Points, in no order, along strands that fork, close into loops and pass close to each other.
In the rows, 128 means zero.
Two points are linked if the straight distance between their rows is under 103. Some points are linked to none.
Nele: [ 89 173 154 136 109 149  94 158 153 144 111 116 129 136 110 134 102 129
  65 111  81 202 111]
vuk: [128 105 193 138 137 144  96  60  90 147 137 128 152 126 145  95 106 182
 168 145 106 106 141]
Fotim: [113 187 144 137  93  52  81 192 188 106 127 102 155 149 126 132 151 126
 131 149 142 124 155]
ker: [169  58 129  87 170 125 157 114  86 139 147 129 173 143 105  94 146 158
 156 149 142 108 105]
tokot: [135  86 127  84 168 155 127  50  97 163 102 139 193 188 125  76 130 123
 127 153  96 123 168]
Meb: [145 128  84 118 148 108 214 126 114 115 104 142 152 102  98 115 138 107
 162 124 100  54 102]
lal: [ 88 133 152 102  66 166 151 128  82 125 132 141 154  57 130 104 130 109
 140 153 147 135 150]
voro: [177  61 131  52 141 105 168  76 120 171 110 127 175 126 152 143 119 112
 130 152 112  71 135]
das: [146  93  95 109  95 169 130 134 142 154 116 119 139 188 108  64 121 158
  99 109  81 173 150]
kaduv: [123 180  83 104 107 109 134 187 122 121  82 155 129  61 102 124 144  95
 137 143 145  99 180]
dese: [ 84 160 158 147 126 170 102 130 142 137 118 123 150 143 106 104 100 142
  93  78  66 204 106]
safif: [114 181 103 175 117 149 137 106 135 108  97 101 144 199 103  88  94 129
 145 124  64 143 147]
savid: [ 98  68 119 120 187 179  97  59 137 145  94 115 155 191 137 104 135  92
 138 127 119 151 131]
Kon: [165 120  65 155 185 144 148 136 119 163 147 135 113 187 127 116 146 172
 100  88 119 137 115]
sasek: [153 154 117 138 142 100 156 173 130 124 159 112  98 130 106 150 124 169
 120 124 128 136 118]
pidi: [106 112 149 150 149 170  90  97  87 144 137 148 135 125 182  98 143 142
  98  72 119 189  93]
Zib: [147 171 113 129 140  61 131 173 156 117 123 137  66  95 137 183 151 138
 111  88 141  69 141]
zare: [100 194 142 131 109 151 109 175 114 159 126 114 129 107 130 132 112 144
  50 118 112 182 121]
Gofa: [128 155 113 114  70 124 128 172 169 133 116  98  97 144 106 149 102 129
  50 156  88 171 138]
nofu: [131 184  79 138 134  97 168 156 132 119  69 159  95  82 137 142 140  92
 132 105 128  45 147]
redin: [148 170 145 122 124  80 180 153 146 122  76  90 109  49 110 153  84 111
 103 105 137  98 146]
Kul: [121 109 150 126 130 145 109 140  87  97 159 164 124  92 158 143 160 122
 126 131 174 158  93]
tega: [149 114 153 146 112 119 143 111 146 163 127 128  78  61 151 203 124 131
 112  89 143  87 127]
Veve: [109 126 211 128 145 132 136 112  84 126 129  93 149  63 101 141 101 135
 133 145 135 148  77]
besod: [134 214 146 167 125  51 125 164 185 113 117  75 136 143 149 139  91 123
  93 112 129 120 164]
rorod: [108 130 106 121  86 134 149 103 134 109 108 147 131  96 118  94 124  97
 189 147 112  89 171]
Gis: [150  92 129  97 109  77 126 165 167  59 123 135  77 119  92 123 130 100
 177 143 127 127 145]
tev: [160 129  71 175 169 140 161  96 134 144 130 123 102 193 148 120 126 149
 103  79 107 104 126]
Vini: [186  71 125  91 181 133 140 110 114 170 113  84 130 185 119  77 138 194
 108  99 102 137 149]
Zekos: [122 174 105 143  69 118  95 157 168 122 134 133 119 181 131 134 133 144
 113 152 110 144 141]
fop: [127 200  97 151 116 116 168 141 144 124 118 102 120 128 128 130  95 130
 117 126 117 116 155]
Sika: [113  89 116  99 147 153 179 128  84 119 151 154 172 106  86 119 145  86
 117 169 140 142  84]
Ses: [130 193 140 140 106 127 159 149 100 166 132  96 140  84 124 103  94 177
 138 118 142 132 147]
kuf: [148  58 157  66 114 131 156  94  82 190 147 135 159  81 151 130 134 127
  99 141 153 109 110]
kote: [124 128 124 179 152 119  94  87 175 103 137 134  95 171 152 168 116 100
 150 117 135 130 128]
vagek: [131 139 105 115  78 145 173 150 109 136 139 103 137 131  94  84 107 153
 132 154  99 143 155]
raler: [156  70 122 105 158 152 112 122 100 152 136 113 131 185 155  78 158 183
 164 119 160 138 135]
nub: [116 201  77 177 147 145 163 128 107 153 143 148 145 134 135 120 136 155
 157 112 129  98 128]
Rem: [ 98 147 193 123 121 139 133 119  66  95 122 112 170  62 121 103 116 131
 156 148 149 158  98]
dev: [153 170 111 147 131  54 122 178 153  93 145 144  97 150 126 115 150 167
 202  98 131 102 151]
kan: [144  74  85 134 194 140 170 105 132 154 128 125 130 152 111 150 136  96
  81 123 128 135  86]
vipo: [128 146 169 137  96  61 134 134 177  74 108 103  72 138 139 130  94 112
 163 101 118  98 166]
Benu: [129 179 128 128  49 115 130 145 139 146 126 127 103  91 147 108 115 155
 176 112 132 109 195]
povu: [113 164 165 157 163 117  91 159 107 128 166 131 111 135 134 155 138 157
  99 106 137 177  84]
buko: [123 126 105 109  72 135 127 150 173 101 130 131  97 113 121 168 124  89
  98 161 123 132 165]
tagu: [150  58 115  70 113 167 123 153 123 159 118 110 144 178 117  57 136 163
  99 109 105 187 139]
Gen: [132 219 117 159 152  83 145 150 165 109 114  87 138 122 125 149  88 114
  95 124 133 117 142]
Zil: [103 186 163 150 117 110 118 124 150 118 104 109 138  81 118 149  97  99
 154 129 149 131 155]
Zabav: [ 87 166 151 177 149 119  74 107 172 107 145 140 111 142 141 197 134  84
 129 132 141 136 127]
bemi: [112 174 106 131 160 125 171 152 129 104 116 124 155  89  80 142 116  99
 134 157 139 125 111]
subag: [126 117 149 149 126 128  42 133 165 130 159 150  89 155 184 173 149 127
 129 119 178 153 130]
tivi: [122 172  92 117 109  83 117 176 126  93  73 159  96  99 109 111 151  79
 175 145 132  92 180]
kisi: [179 117  88 128 149  98 207 141 118 135 119 141 124 111 124 126 142 139
 153  89 107  40  93]
panug: [123 192 155 127  96  98 102 189 114 145 147 144 113  74 154 143 151 170
 145  97 173 120 158]
Moved: [145  78 141 112 180 142 147  59 126 148 101  96 148 158  97 102 102 134
  76 117  54 131 135]
bele: [113 161 205 150 141  80 118 111 142 119  97  90 134  70 106 147  94 116
 184 117 146 124 127]
Vofus: [ 92 129 130 146  67 177  57 121 154 129 111 176 136 179 156 105 132 113
 113 140 111 187 120]
dazul: [149 147  95 132 112 143  79 189 114 136 161 165 121 188 153  91 165 190
 101 108 127 168 100]
rufek: [107 139 118 136 105 135 157 117 157  82 107  97 121 146  97 133  88  79
 116 168  91 148 139]
Fupi: [163  88 107 140 170 137 131 127 113 144 151 125 115 165 131 116 143 169
 145 111 152 135 109]
mura: [172  77 120  90 174 132 164  83 121 154 103  94 148 177  98  81 116 157
  76 110  63 129 152]
mota: [129  34 171  90 142 133 115  83 141 109 121 122 136  92 112 139 118  90
 159 172 143 118 112]
Ruz: [ 94  66 115 131 181 175 100  70 144 150 104 124 132 172 164 140 143  77
 139 133 158 153 115]
tef: [121 123 142 115 117 137 160 151 131 128 139 105 105  83  93 172 107 110
  73 156 127 157 127]
gebeg: [ 98 134 142 124  52 141  53 151 158 107 111 170 134 181 135 113 143 125
 104 170 127 185 107]
Bas: [128 107 105  99 159 124 134 183 127  73 157 170 130 106  83 143 166 105
 144 168 158 134  97]
feve: [171  93 101 126 102 125 155 112 149 107 129  96  89 180 148 100  98 152
 122 114 115 106 160]
zago: [149 147 142 133  86 120  80 190 107 132 171 148 107 167 161 106 151 202
 121 111 140 176 111]
tege: [ 92 175 169 157  91 139  88 130 107 109 143 143 144 130 156 108 129 135
 181 129 148 157 132]
bubob: [129  95 159 126 114 132  97 139 159 117 128 101  97 159  96 137  96 122
  99 134  94 202 114]
Femel: [138 120  62 138 120 152 158 123 126 156 158 162 122 141 151 120 149 131
 131 123 145 107 148]
mokid: [113 117 145 145 133 104 132  74 163  65  97 127 108 124 117 131 103  78
 189 128 110  78 131]
kufa: [118 191 176 135 132 111 125 162  86 110 128 120 169  73 123 100 115 141
 158 127 174 157 115]
vum: [ 90 138 111 115 142 160 181 136 107 104 123 141 174  86  74 131 131  73
 131 181 135 133 108]
kot: [111 114 124 106 104 148 133 169 133  78 139 130 144 136  72 124 123  93
 129 190 122 177 111]
vev: [132 130 155 140  83 111 127 120 174 126 131  89  58 121 147 185  88 117
  77 120 111 145 158]
tem: [ 87 167 167 158 153 115  91 130 157 122 136 107 108 117 116 214 120  90
  76 138 136 156 116]
zod: [157 134  79 177 164 124 161  92 153 108 130 141  99 180 168 137 122 135
 141  82 134  61 122]
koz: [125 175 152 136  68 125 144 125 116 168 134  98 112  74 142 111  97 175
 150 113 133 119 173]
fomob: [162 134  75 125 109 108 154 155 164 117 155 132  70 138 156 149 129 144
  93 112 131  95 152]
zegot: [151  50 120  65 158 141 150 128  70 131 144 129 173 156 110  69 154 139
 128 156 150 154 107]
Let: [150 104 157 110 122 130 162 162  79 157 169 114 108  83 118 127 127 181
  95 120 145 155  96]
Bosa: [123 205  79 178 164 114 168 120 136 115 112 144 138 132 131 133 127 128
 172 104 127  72 121]
dakos: [123 145 163 121 142 128 163 113  83 146 116 121 188  67 102 103 115 151
 180 143 118  84 102]
Risu: [133 144 141 119 116  98 194 125 145 107  90  88 106  73 110 147  84 113
 116 120 112  85 131]
zuvor: [122 154  76 149 125 156 167 125 123 101 114 117 152 188  80  86 111 117
 132 151  70 147 135]
bab: [135  35 160  84 187 136 120  86 129 167 102  79 123 151 143 137 123 139
 109 135 133 146 115]
ketu: [144  84 153 148 201 150 110  62 116 180 114 109 143 161 135 122 124 159
 117  90 106 123 104]
difut: [104 125 123 172 179 177  93  91 125 134 126 144 144 178 115 103 129 123
 126  89  99 165 105]
Tis: [152 145  84 113 108 122 144 184 142 131 167 129  94 125 120 151 139 152
  83 143 127 132 138]
zuke: [132  77 115 104 155 148 140  62 119 219 111 110 130 148 163 126 125 135
  76  91 113 126 142]
Vumak: [138  73 110 110 117 145 141 115 134 122 140 123 125 136 113 112 121 115
 137 159 133 139 139]
dod: [151 108  83 137 150 135 159  90 109 134 139 157 163 156 126  92 154 147
 192 124 132  69 134]
migi: [ 93 160 107 167 190 143 114 127 133 103 145 152 140 147 104 165 139  87
 119 151 129 145  83]
gipub: [118 174  67 144  66 147 140 142 162 121 113 132 121 177 131 119 113 118
  95 155  83 135 156]
lata: [131 121  93  95 147 108 132 182 148  82 138 161 109  90  84 169 162  92
 121 155 142 111 123]
bulab: [133 122 148 103 111 131 179 159 103 143 145  95 116  75  87 141 108 146
  90 148 128 149 118]
guf: [178  49 100  76 135 103 168 167 131 127 139 144 105  92 106 121 154 133
 153 136 159 110 120]
kipa: [140 124 194 143 136 119 121  81  99 159 139 112 136  96 135 129 104 191
 173 120 113  91 114]
mitul: [126 142  93 138 123 163  81 170 128 132 140 171 139 192 135  90 155 159
 101 109 106 180  96]
Tal: [151 217 121 141 127  72 105 182 136 152 110 132 150  60 123 126 116 129
 111 101 173 102 181]
Zevu: [151 113  66 136 135 144 180 110 114 102 128 121 150 192  88  75 128 129
 135 145  90 117 143]
donam: [110 105 109 132 197 168 104 140 124 140 146 157 127 140 140 139 149 112
  59  99 131 182  73]
fidin: [152  65 102 120 168 126 186  86 139 130 115 104 121 144 121 152 111  91
  82 135 115 107 100]
ruf: [ 91 217 153 159  89 108  66 151 170 127 109 115 181 128 137 143 114  92
 112 151 155 144 165]
nipe: [109 147 159 144  98 144 111 132 108 126 149 123 126 124 129 114 115 144
 152 134 132 158 131]
Nav: [141  72 102 112 134 126 193 108 161 104 120 116  98 112 120 169 108  70
  74 142 124 103 119]
tudu: [122 110 128 152 131 155 142  75 118 195 135 115 108 120 147 136 112 138
  89 103 108 127 133]
nul: [129 179 133 156 111 105 113 157 128  98 145 128 148 176 109  91 128 166
 215 131 129 140 143]
Dovep: [177 141 102 134  86 108 147 166 130 112 153 110 109 185 107  88 119 195
 161 123 107 136 153]
ruke: [153 118  85  89 133 103 136 193 148 104 155 148  88  91 100 175 163 127
  93 141 149 106 130]
lof: [116 210  68 151  84 134 163 140 151 113 108 117 134 153 142 107  98 119
 122 137 102 108 167]
mupi: [115 152 143 145 121 115  43 154 139 119 181 158 104 138 178 174 175 140
 113 111 176 131 120]
per: [141 129  87 147 122 133 114 135 142 124 160 168 111 144 153 119 150 145
 177 118 153 109 145]
tanat: [148 105 170 117 163 123 161 111  77 142 135 132 199  92 103 123 130 153
 171 145  98  78  75]
Zona: [123  73 188 104 109 141 109  69 123 131 130  94 130 113 119 111  77 137
 131 175  92 140 156]
Difid: [150  63 136 122 173 144 134 112 118 171 137 141 136 111 167 171 161 119
 139 111 185 109  71]
mot: [112 191 122 161 173 112 115 154 126 131 141 169 130  94 136 176 164 133
 153 103 167  94  97]
sotik: [120 158  63 138 103 133 191 119 145 128 109 158 106 100 152 137 137  97
 118 110 120  57 163]
Ren: [148  49 144  60 114 129 174 114  97 159 149 121 146  79 106 125 125 119
  99 161 142 125 118]
Vib: [ 68 188 136 156 165 143  80 141 119  86 142 151 159 137 119 162 150  82
 114 155 145 156  86]
Reka: [101 141  98 122  96 156 144 148 152  94 113 120 140 143  82 133 111  75
 101 193  96 166 130]
liga: [136  98 180 127 177 141 139  72  75 161 130 133 192 128 112 115 116 150
 130 149  87 106  89]
pul: [143  69  89  76 141 139 161  94 121 201 113  97 124 168 157 116 138 136
  89 112 131 133 154]
ragep: [133 113 128 141  52 153  98 114 146 138 125 122 115 180 136  88 104 149
 150 139 101 161 159]
leb: [ 95 211 145 161 129  95  87 134 166 117 101 122 157  96 131 163 112  76
 129 126 155 120 174]
kuvaf: [103 174 128 132  62 159 134 150 110 140 122 116 150 132 119  86 104 141
 135 154 112 164 150]
riron: [150 105 155 125 138 137 136 154  67 159 167 123 106 109 141 106 133 197
  85  91 128 177  88]
Fita: [110  71 179 136 156 146 108  77 131 111 131 120 129 104 110 158 111  91
 141 156 141 142  88]
zenel: [139 176 120 135 130  40 111 185 163  96 121 137  80 125 137 138 156 131
 160 101 131  88 161]
Lagu: [140  32 148  91 177 140 123 108 136 133 118  81 116 147 105 130 111 116
 102 146 128 173 105]
popi: [ 93 143 190 158  79 112  66 130 173 111 126 118 116 165 129 154 115 105
 133 152 119 184 137]
vomes: [136 136 199 136 132  74 131 138 135 123 131  92 102  79 102 159 105 154
 163 111 143 132 120]
ler: [145 128 192 147 125 118 126 105  97 173 155 104 108  89 142 139 108 200
 147  97 132 110 109]
Nadep: [145  38 136  62 195 123 149  80 124 154  88  89 152 178 136 147 145 122
 131 157 128 112 114]
bife: [174  64 137 109 182 116 153  84 119 108 117 121 171 149  98 116 129 140
 165 156 106  82 107]
miki: [112 172 125 150 151 112 177 115 155  68  94  83 133 144  96 132  70  86
 126 143 103 118 122]
pab: [107 119 173 145 151 159 100  86 136 144 118  96 133 147  96 102  89 152
 106  83  61 175 123]
rema: [122 100 109 114 125 170 103 167 124 119 134 156 139 164 119  96 141 124
  86 133 111 198  96]
zapu: [118 138  60 161 180 155 127 117 142 126 150 163 127 166 132 157 150  97
 103 144 131 124 107]
Nasu: [123 118 192 132 136 123  91 157 102 121 157 121  93 111 138 151 127 150
  78 108 138 206  85]
tese: [161 118 100 123 101 102 157 142 167  91 137 127  66 141 149 127 111 137
 132 107 125  89 157]
logut: [156 116 134 103 107  94 202 122 134 116  98 110  91  94 131 117  94 132
 124  98  97  34 129]
Bobur: [ 94 215 155 176 125 119  98 130 116 130 137 143 155 122 151 107 126 142
 199 111 162 128 142]
tik: [140 109 156 130 150 111 169  84 124  99 111  71 126 131  87 125  76 139
 122 147  76 109 116]
mora: [167  95 112 132 121 135 146 100 145 122 112  80  91 194 139  91  90 153
  95 100  82 122 159]
dunu: [124 158 141 141 143  91  68 165 148 127 184 138  92 121 152 198 173 152
  97 103 172 112 120]
rof: [136  63 139 118 154 143 107 126 158 117 127 102  98 153 102 143 104 101
  92 141 113 194 107]
bimi: [ 96 224 130 153 127  99  62 185 122 115 150 126 177 156 145 119 163 144
 118 135 158 140 107]
Ninoz: [110 139 117 169 160 153  74 123 166 135 133 143 114 187 129 137 124 125
  99  88  93 180 108]
gudov: [166  75 130 112 167 127 134  57 132 171  98 106 147 169 190 136 137 158
 159 120 131  64 146]
Rinin: [136 130  67 115  84 150  86 159 163 139 165 165 102 142 169 152 168 131
 100 141 158 114 157]
petu: [ 94 128 138 103  77 158 162  96  72 155 144 150 170  78 137  83 132 127
 147 151 130 105 151]
musa: [135  54 138  98 143 145 136  86 113 180 131 131 142 112 168 146 145 115
 130 130 171 105 109]
viba: [135 108  60 126 108 142 188  94 140 141 134 143 118 139 150 125 128  98
 106 127 125  91 159]
Rus: [138 204 102 126 114 107 143 170 133 130  90 134 151  64 108 105 107 109
 140 129 155 108 174]
Davur: [132 139 107 102 106  77 144 174 142  68  82 140  84 102  94 111 131  84
 174 146 116 101 159]
zusov: [169  89  80 139 159 119 152  94 156 121 113 133 104 164 179 126 140 133
 168  92 153  57 130]
dule: [110 126 194 133  76 116  90 139 157 115 129  97  99 139 111 152  98 116
 122 150 116 192 134]
Timef: [ 92 101 158 155 165 168 106  88 115 126 131 139 128 123 127 151 122  85
 106 134 133 169  81]
Vofes: [135  70 148  94 162 154 102  88  87 172 119 118 149 174 178  81 155 178
 158 123 150 126 146]
bep: [174  58 116  73 124  99 176  84 140 159 100 123 138 108 170 137 125 102
 125 115 116  36 133]
sep: [157 140 143 143 152  84 159 147 131 127 141 113 101 105 109 155 120 169
 158 102 133 107 103]
fida: [135 111 113 137  74 157 100 124 165 141 103 126 116 192 121  87 107 145
 116 118  79 178 144]
firi: [109 152 131 136 138 130 139 139 150 121 129 107 103  98 105 200 113  96
  64 148 125 145 124]
rato: [129  53 157  94 113 118 119 102 147  96 113 135 108  75 102 134 123  85
 174 157 133 110 138]
votav: [134 146 181 154 118 130 126 129  96 171 160 125  94  78 159 160 125 183
 121  87 160 125 111]
zagef: [160  55  68  67 157 126 187 133 115 161 139 125 143 155 120 124 154 113
 110 144 163 129 117]
paf: [159  99 145 127 156 103 165  90 126  93 118 100 136 129  96 121 102 149
 160 134  93  77 108]
Dopi: [134  68 150 102 173 141 131  36 119 151  98 128 183 157 133 122 108  99
 127 173  96 106 138]
Lela: [133  76 170 115 139 151 101  68  87 165 135 130 155 137 158  86 118 166
 142 139 122 121 142]
logez: [154 107 122 115  99  99 176 117 150 113 105 131  61 113 156 115 101 123
 137  83 119  38 148]
noga: [156 151 133 152 139  79 121 155 133  96 158 133 115 163 108 109 139 178
 214 105 136 122 134]
gapuv: [122 109 159  92 102 122 129 177 127  73 143 116 129 110  69 126 116 110
 148 181 135 177 116]
tova: [130  91 178  94 105 129 142  77 111 138 129 111 151  99 112  98  86 153
 141 181  81 107 165]
fugug: [106 186  96 143 182 119 143 156 136  84 132 134 159 130  83 143 131  99
 145 162 134 132 101]
guz: [ 99 210 140 170 150 119 102 143 109 128 134 169 145  97 153 140 154 139
 184  99 176 104 119]
Rakub: [142 110 152 103  81  89 128 168 164  65 133 102 111 140  80 120 107 120
 170 166 114 164 139]
fefo: [125 107 173 108 113 129 100 165 101  84 157 156 112  74 139 164 157 123
 112 137 180 165 106]
rul: [ 99 125 157  99  98 125 118 161 106 102  95 159 119  43  94 140 144  84
 161 146 158 125 152]
Sene: [172 123 105 142 115 138 139 137 106 134 149 110 122 185 107  73 126 198
 155 113 102 135 151]
Gonof: [103 151 132 157 163 107 159  94 166  57  96 115 125 138 104 152  93  68
 155 133 111  99 109]
beb: [107 198 132 167 148 137  92 162  92 142 161 145 128 148 158 126 146 172
 100  92 125 165  92]
zage: [118 153 159 149  89  98 136 112 177  97 118  86  80 136 143 157  78 110
 118 120 110 125 161]
bibe: [159  59  80  78 121 107 172  98 145 153  99 142 114 115 169 121 149  96
 151 112 149  54 149]
mima: [121  69 138 141 142 149 103  50 166 128 103  92 102 159 153 140  91  89
 123 136 113 135 144]
viko: [129  79 116 109 162 167 127 145 117 158 138 135 130 143 128 106 137 134
  70  93 121 189 100]
vumi: [141  65  79  61 137 145 166 129 105 199 134 120 128 155 144 111 147 124
  80 121 151 158 135]
rese: [ 84 200  77 136 101 150 119 139 158 112 114 141 147 107 128 160 138  76
 107 159 134 105 168]
gil: [120  90 150 150 127 149 110  50 140 161 126 113 108 121 159 146 102 120
 130 127 125 116 137]
Nogu: [127  83 147 134 156 152 100 114  85 125 143 145 121 124 182 122 157 133
 116 112 168 177  84]
sako: [113 140 209 112  97 103 101 175  99  92 145 125 116  65 133 158 141 139
 131 125 173 170 128]
Sugig: [ 72 195 146 136 137 138  69 162 105  89 128 125 170 119 130 159 153  92
  66 153 145 176  90]
Leza: [139  97 116 119 126 132 159  93 109 167 127 163 160  84 133 131 150 105
 166 122 127  60 113]
rupup: [125 110 159 147 164 136 140  77 118 137 116  83 126 137  87 123  87 145
 107 123  68 140 113]
gik: [124 147 103 138  55 133  66 143 182 133 140 150 100 172 162 155 144 127
 103 146 131 135 151]
refun: [118 135 121 178 156 131 115  92 160 120 126 113  93 173 130 156  99 108
 103 109  95 152 120]
Pel: [164  71  90 121 179 124 153  84 143 152 106 113 129 171 177 144 153 135
 166 107 157  68 118]
vone: [129 100 158 168 190 155  94  69 104 144 130 125 143 165 123 109 125 153
 146 100 115 137  97]
sig: [ 89 203 117 138  88 116  59 176 129 104 127 151 172 186 130 101 167 146
 114 157 128 160  93]
zefa: [138 120 109 140 134 120 104 134 135 118 145 185 105 118 139 124 161 129
 207 112 159  98 135]
sok: [127  84 113 122 146 152  73 142 162 130 139 135  95 171 181 155 154 118
 142 136 187 158 126]
gilur: [143 136 110 148 173 117 132 148 136 133 150 173 112  95 132 187 168 128
 138 105 158  85  84]
fusim: [ 93 134 154 148  93 179 104  88  84 175 137 131 141 128 155  74 112 155
 115 100  89 158 141]
Rupa: [110 194 102 171 157 154 135 143  85 158 160 155 139 138 143 120 145 166
 121 108 134 133 101]
Viv: [ 99 119  99 148  90 193  74 108 145 153 122 169 133 177 173 103 134 102
 116 124 122 168 137]
Zogav: [ 95 141 185 130 157 146 138 135  82 127 121  94 138  88  92 130  94 123
  86 132 114 194  80]
zofak: [118  83 150  97  90 117 126 128 144  95  97 140  92  58  95 148 127  70
 157 150 133 115 161]
leneb: [141 115 105 135 141 155 146  84  73 154 149 151 178 170 122  63 147 166
 164 128 117  98 142]
sedo: [138 144 149 151 121 121 131 136 129 168 154 140  83  74 151 193 138 157
 109  92 160 107 125]
bote: [141 164 164 125  83  96  90 196 118 127 175 138 103 116 156 139 152 187
 130 110 162 148 138]
Mogu: [124 193 117 129 115  48  92 192 172 103 127 117 120 125 129 141 161 126
 138 117 140  98 168]
fumab: [129 104 132 121 133 143 157 108  81 157 146 173 171  80 141 124 163 118
 162 119 149  82  86]
godem: [ 96 201 160 130 130 122  84 172 107 100 120 116 184  88 124 153 127  95
  73 150 171 169 120]
rak: [105 209 126 134 145 116  95 188  91  90 160 145 165 120 140 126 170 145
 122 137 167 146  95]
Nibug: [122 190 123 170 111 118 122 128 138 100 124 112 148 188 113  96 110 146
 193 133 108 140 150]
modu: [133 113 140 125  46 141 101 112 139 122 143 126 120 141 139  85 115 151
 194 144 123 129 178]
suno: [125  99  99 160 150 155 128  67 168 131 102 107  93 180 154 138  94  92
  87 104  96 133 140]
Vobu: [104 189 110 138  69  71  85 168 196  98 115 114 148 190 116 135 151 126
 111 170 122 123 137]
Fedef: [ 97 144 148 150  95 176  94 115  91 152 133 146 137 126 172  81 131 159
  98  70  93 191 117]
Kosog: [133 210 144 137 100  87 110 177 140 156 124 118 124  72 144 153 121 151
 119  99 167 115 184]
kese: [157  90 115 134 168 128 134 132 142 142 145 157 107 107 145 180 154 124
 137 116 173 101  89]
melok: [177 130 114 139 152  93 190 149 124 140 121 125 110  87 121 158 136 149
 149  85 112  60  85]
Supob: [179  54  88  81 119  97 169 147 144 129 117 143  84  95 132 119 149 123
 151 119 149  83 139]
Pum: [111  96 188 117  74 135 104  91 145 113 128  88 107 108 112 132  83 113
 143 163 108 156 153]
Gaku: [113 108  80 136  90 185 112 105 147 184 126 149 118 162 172 113 129 104
  91 121 120 154 159]
kunar: [134 155 134 133 125 127 174 130  88 161 134 122 154  77 116 110 124 168
 166 118 130  89 119]
fipu: [125 172 193 116 141  93 119 189  93 103 130 120 145  52 118 152 131 142
 123 122 187 159 109]
luv: [ 97 164 156  96 117 124 104 187 123  94 116 121 153  61  93 176 126  93
  83 156 170 146 144]
pup: [ 77 195 154 162  74 132  76 127 167 122 105 121 148 151 132 145 105  91
 129 161 123 164 154]
Pav: [ 95 203  63 124  89 151 116 166 140 128 134 153 145 104 134 146 160 108
 102 149 142  95 170]
Zis: [112 165 133 139 121 131  94 165  79  74 161 162 144 121 161 123 173 144
 131 135 154 175  92]
Vak: [111 176 129 100  88 125 116 186 145 116 108 107 149  74  97 169 113 101
  73 161 153 144 166]
Bizir: [118 135 108 139 134 156 159 127  62 137 162 186 165 103 158 109 172 133
 142 121 162 115  95]
pobus: [105 174  62 124  85 145  85 158 145 129 161 164 118 120 151 167 180 122
  97 132 151  83 157]
Pusel: [128  66 117  98 179 169 110  82 126 135  96 110 167 200 116  77 144 119
 139 133 107 153 144]
loz: [116  76 100 129 167 162  92 123 160 118 129 140 115 175 151 149 145  85
 127 149 165 161 117]
poze: [116 103  84 150 211 167 124 118 130 155 140 160 131 156 137 154 153  98
  75 112 137 151  80]
pobu: [162  84 140 134 123 117 147  90 149 164 122 125  96  78 165 174 128 124
 136  91 135  63 119]
Nos: [ 91 151 152 101  71 154 123 160  88  98 114 160 151  47 131 116 144 103
 147 145 167 140 157]
tezot: [159 121  69 141 144 130 177 110 119  91 135 133 146 181 101  83 138 145
 175 131 110  88 141]
vogo: [109 128  81 132 119 171 138 133  89 140 165 186 149 132 159 107 166 115
 120 137 157 135 124]
tiv: [133 137 171 161 134  93 112  82 141  94 129  95 118 150 115 121  98 151
 200 116 111 110 138]
kene: [118 138 124 126  52 129 127 105 141 125 124 129 110 103 141  92 111 134
 194 129 111  94 192]
Pak: [135  71 120  97 153 146 159 152  71 103 163 147 155 127  99  94 151 123
 117 158 147 168  79]
nare: [115 133 114 134 115 122 148 113 114 136  90 164 124  71 117 121 147  93
 191 125 120  65 138]
zusug: [100 126 164 124 165 153 125 157  96 103 131 121 138 120  90 113 119 130
  82 112  94 215  65]
kad: [165  43 147  48 179 115 156  88 108 167 111 112 181 142 132 149 131 116
 124 166 127 105 102]
davet: [106 129 153 115 118 114  89 165 117  94 115 183 105  74 111 149 164  92
 177 133 163 120 140]
temo: [113 103 144 113 105 168 119  75  76 188 140 135 158 137 152  63 118 158
 108 115  89 139 158]
sab: [121 190 112 112  82 107 123 181 167 114 109  87 137 126 101 155 109 110
  64 171 119 148 153]
kuzem: [127  73 178 115 175 140 134  49 103 158 116 127 184 127 113 132 102 111
 113 165  82 110 107]
Podif: [167  90 134 143 147 109 136 109 138 156 103 142 108  74 151 177 151  92
 169  83 116  47  91]
rizag: [143 144  95 155 118 160 139 130  88 154 155 138 141 181 120  66 139 186
 150 108 108 135 141]
Seg: [144 137 138 125  85 105 113 166 169 134 140  93  67 131 126 176 106 138
  54 132 104 169 144]
Pes: [138 100 134 128 130 103  96 151 118 120 117 187  86  84 123 132 171 108
 201 119 160  97 126]
Podun: [138  62 137  60 140 165 113 128 100 163 116 111 160 171 146  52 156 176
 107  88 119 181 140]
bot: [128 207  92 157 151  89 166 140 143 100  73 141 120 109 132 116 116  98
 165  99 127  59 137]
gida: [153  92  79  92 136 114 214 108 107 123 128 144 171 125  85  99 136 107
 149 150 106  76 119]
kipob: [ 87 170 131 133  68 125  45 161 140  93 128 164 154 182 140 120 171 126
 106 168 138 163  95]

How many points has the smallest loop of links through each point below? Write 0 if it is on no loop.
kuzem => 0
bubob => 0
Rinin => 0
raler => 0
poze => 0

A piece is two or more points that can be reached from each other along the links. Count, over all rows, the pieces, the separate loops (a circle has one, a figure eight two, a Y none), the forks (points with three links) and the tips (points with one).
pieces => 7
loops => 0
forks => 15
tips => 29

A tip is a point with one link. Name the tips that can be reached along the links from each point below, in the order of the rows.
fipu => gudov, Gaku, zusug, Podif
gik => Zib, besod, Dovep, rese
kan => zare, Vini, vipo, mokid, Nav
tagu => Nasu, dunu, petu, Timef, Podun
kuvaf => vagek, Ren
vone => ketu, riron, zagef

Name the points in between on the shortest way along the links from the first point to the second, in order.
Nos, bot => rul davet Pes zefa per Femel viba sotik nofu
Supob, tova => bibe bep voro kad Nadep bab Lagu rof bubob dule Pum Zona
gapuv, mitul => Rakub Gis Davur tivi kaduv Rus Tal Kosog panug bote zago dazul
sep, voro => vomes bele Zil leb ruf pup popi dule bubob rof Lagu bab Nadep kad
nipe, musa => tege Bobur guz mot gilur kese Difid
per, dakos => Femel vogo Bizir fumab Leza nare rorod kene Benu koz Ses kunar
